Each scene shows the same named points in several views. A view is turned or mirrored, shifted and resized as a whole, has a little noise and may leave points out.
In the rows, 128 means zero.

Scene 1
View 1
Z_362: [143 128 120  94  59 122 143  43 130 120  62 139  77 132 167 125 105 148
 100 145 128]
Z_145: [131 128 118  75 132 200 129  78 109 144  90 102 126 121 161  98 128 134
 139 130 156]
Z_595: [144 149 132  68 123 195 156  57 117 170  76 136  78 126 198 108 123 120
 122 158 128]
Z_295: [135 140 123 125 155 208 177 106 109 157 108 148 108 102 201 115 122 116
 117 151 121]
Z_636: [137 132 124 180 117 146 209 112 103 127 114 177 108  98 165 134  90 138
  88 136 110]
Z_920: [123 127 134 171 121 185 133  93  98 114 154 131 121 107 153 114 108 177
 102 134 139]
Z_476: [108 111 120 134 143 114 185  84 116 113  71 154 147 101 162  87  93 127
 104 116 115]
Z_225: [142 122 113 160  64 157 126 100 106  89 127 127 111 111 131 148 107 184
 103 130 146]
Z_856: [140 124 101 118 114 148 187 107 130 129  59 158 109 105 190 130 111 105
 110 142 111]
Z_21: [105 120 131  90 176 155 169  72 112 146  68 135 144 108 183  66 110 114
 128 124 126]
Z_238: [127 124 121 125 125 171 141  74 124 125 108 130 112 118 178 104 110 141
 107 135 129]
Z_674: [122  99  98 163 124 165 157 132 106  90 121 110 180 103 112 115  99 149
 122  90 160]
Z_519: [131 125 112 152 138 182 179 108 118 130 121 138 131 108 165 112  99 123
 107 121 132]
Z_99: [150 113  75 159  83 155 176 122 152 103  89 148 117 113 178 151 102 106
  94 130 116]
Z_730: [145 146 128 123 139 240 146 102  93 155 143 117 109 114 169 121 127 145
 127 144 153]
Z_757: [141 138 127 155 125 164 207 126  87 136 103 162 118  93 152 139 103 141
 111 137 127]
Z_873: [125 128 130 146 139 183 159  93 101 133 132 129 130 111 152 102 104 150
 112 124 142]
Z_907: [135 152 162 166 106 167 163 111  43 125 142 153 102  91 124 145 111 216
 117 148 148]
Z_841: [120 140 138 156 188 194 215 109  94 164 126 159 134  95 182  93  98 113
 110 131 119]
Z_154: [132 116 106 158 120 177 163 117 108 111 125 122 146 107 136 123 103 145
 113 112 147]
View 2
Z_907: [137 118  83 160 156  84 136 146 197 114 152 103 144 153  83 136 124 147
 130 107 111]
Z_730: [125 125  98 172 149 128  86 125 139 104 104  92 131 133 105 136 138 148
 165 108 108]
Z_856: [136 138  94 120 134  80 107 105 101 107 146 112 156  92 127  99 108 179
 158 117 131]
Z_362: [112 133  85 140 107  65 110 126 114  95 163 129 133  85 113 127 114 204
 109  88 113]
Z_225: [111 119  99 182 147  62 130 146 155 133 145 126 145 117 108 124 136 161
 109 105 117]
Z_757: [153 130  85 127 163  86 119 119 151 112 139 109 163 126 114 116 113 154
 161 121 132]
Z_920: [118 114 122 164 154  92 127 135 153 116 125 109 133 140 119 140 142 146
 126 116 117]
Z_674: [114 143 123 166 162  63 143 119 138 174 127 114 173 145 129 146 134 154
 161 107 119]
Z_636: [158 121  95 118 170  79 127 121 145  99 142 125 162 117 134 113 119 153
 136 129 144]
Z_21: [124 148 128  99 120  97 126  88 105 111 140  92 143 134 126 150 110 184
 180 106 110]
Z_595: [123 134  88 133 110 122  77 110 103  74 131  99 120 100 106 128 114 190
 160  96 102]
Z_295: [138 128 104 131 145 122  92 108 117  91 118  92 136 117 120 113 123 155
 172 122 124]
Z_238: [116 126 119 142 130  95 112 115 114 103 130 108 132 116 126 134 130 172
 138 108 115]
Z_99: [131 131 100 151 157  63 109 118 104 130 135 131 166  83 141  89 123 165
 138 122 144]
Z_519: [133 132 114 137 159  94 112 111 123 118 120 112 155 124 137 130 128 156
 158 117 127]
View 3
Z_636: [ 97 115  90  87 166 103  94 153  69 184 136  58 134 130 120 109 157  55
 123 115 124]
Z_757: [107 109  96 103 137 100  89 167  86 176 154  91 135 142 108 116 142  81
 133 124 124]
Z_476: [129 112 111 120 190 119 139 155  96 187 135  90  92 164 141 133  93  27
  94 136 113]
Z_154: [106 102 106 136 152  93 108 141  81 171 123 106 101 124 151 136 114 128
 121 118  97]
Z_674: [109  78 120 144 133  92 119 156  81 175 113 122  74 125 173 160  99 137
  99  96  89]
Z_873: [110 127 103 146 170  82  98 138  83 157 131  85 100 158 137 137 118 122
 134 151 105]
Z_21: [130 147 106 156 194 117 136 157 120 163 154 115  99 192 132 144  62  46
 122 198 108]
Z_519: [ 90 128  91 130 168 100 106 145  86 169 130  97 123 131 146 135 110  92
 131 151 105]
Z_99: [103 115  81  92 182 131 128 110  92 217 124 121 143  73 143 102 116  77
 122 108 102]
Z_920: [122 128 111 140 178  57  97 126  71 169 114  70  92 142 152 128 149 146
 143 132 119]
Z_841: [ 65 148  79 132 152  90  87 187  83 144 149  76 147 170 137 150 119  53
 142 184 122]
Z_856: [125 134  86 102 183 137 129 131 112 204 154 122 144 122 109  99 102  46
 130 146 115]
Z_295: [102 163  79 132 172  96 101 146 104 169 155 111 154 146 125 120 116  85
 169 192 130]
Z_907: [154  95 126 120 136  57  69 154  73 167 149  69  90 168  95 107 184 155
 148 100 137]
Z_730: [106 155  91 156 160  72  82 128  93 148 150 115 131 144 118 125 123 168
 178 182 113]
Z_238: [131 147  99 139 205  96 121 111  97 177 131  98 106 147 136 116 105 103
 140 162 110]
Z_595: [146 175  87 142 213 119 108 102 125 164 175 121 138 165  72  84  92  96
 171 205 112]
Z_145: [152 145 112 172 183 104 126 122 128 158 160 146  92 174 111 122  67 136
 148 186  96]
Z_225: [154  97 118 118 177  82 108  98  78 200 117  93  83 113 131  99 153 160
 132  86 114]
View 4
Z_674: [ 71 100 193 158 139 155 154 107 128 125 126  71 148 132 137  92 110  89
 133 153  77]
Z_595: [170  93  91  94  75 130 159 158 100 121 150 101 138  92  99 150  85 121
 109 184  91]
Z_295: [139 126 123 137  95 133 132 144  98  95 150 109 121  96 105 153 107 129
 125 170  93]
Z_841: [125 119 153 174 114 139 109 114  85 103 178 123 114  97 103 148 110 145
 135 165 110]
Z_636: [ 85 133 120 159 121 156 135  98 138 135 163 122 155  91 118 164 128 120
 144 168 110]
Z_519: [ 99 120 136 145 130 150 140 121 112 114 141  94 130 115 128 133  98 117
 130 163  99]
Z_362: [123  94  72  80  95 158 188 130 142 171 138  96 180 109 120 144  90  88
 117 182 105]
Z_21: [144  85 137 125  87 159 137 126  60 134 167 103 129 155 100 124  88 123
 122 171 112]
Z_225: [ 81 121 132 129 132 139 187 118 165 137 115  93 178  86 136 120 102  68
 124 140  84]
Z_145: [152  81 145 108  90 131 167 155  96 113 133  77 136 114 110 108  82 102
 108 167  75]
Z_873: [115 105 154 149 124 134 150 120 114 118 146 101 140  95 119 119  88 106
 122 148 100]
Z_856: [111 117 101 113  89 163 141 130 116 133 144  97 145 133 112 162 130 122
 136 197  91]
Z_238: [121 112 115 122 114 143 160 134 108 125 137 100 142 114 122 129  81 103
 117 154 103]
Z_476: [ 99 100 130 135 108 179 141 100  94 154 163 107 152 156 117 132 110 111
 134 168 121]
Z_154: [ 90 110 162 152 132 146 153 116 130 120 133  84 144 108 129 114 106 101
 130 158  84]
Z_730: [140 112 152 142 109 107 153 150 116  84 136  94 126  62 112 127  87 111
 113 151  72]
Z_907: [105 112 166 168  99 120 177 102 157 134 150 123 189  48 105 126 115  70
 125 126  83]

Which points are out of place in each view (at most two, in the order of its rows)? Write - if all are in place.
view 1 -> Z_907
view 2 -> Z_21
view 3 -> Z_145
view 4 -> Z_519
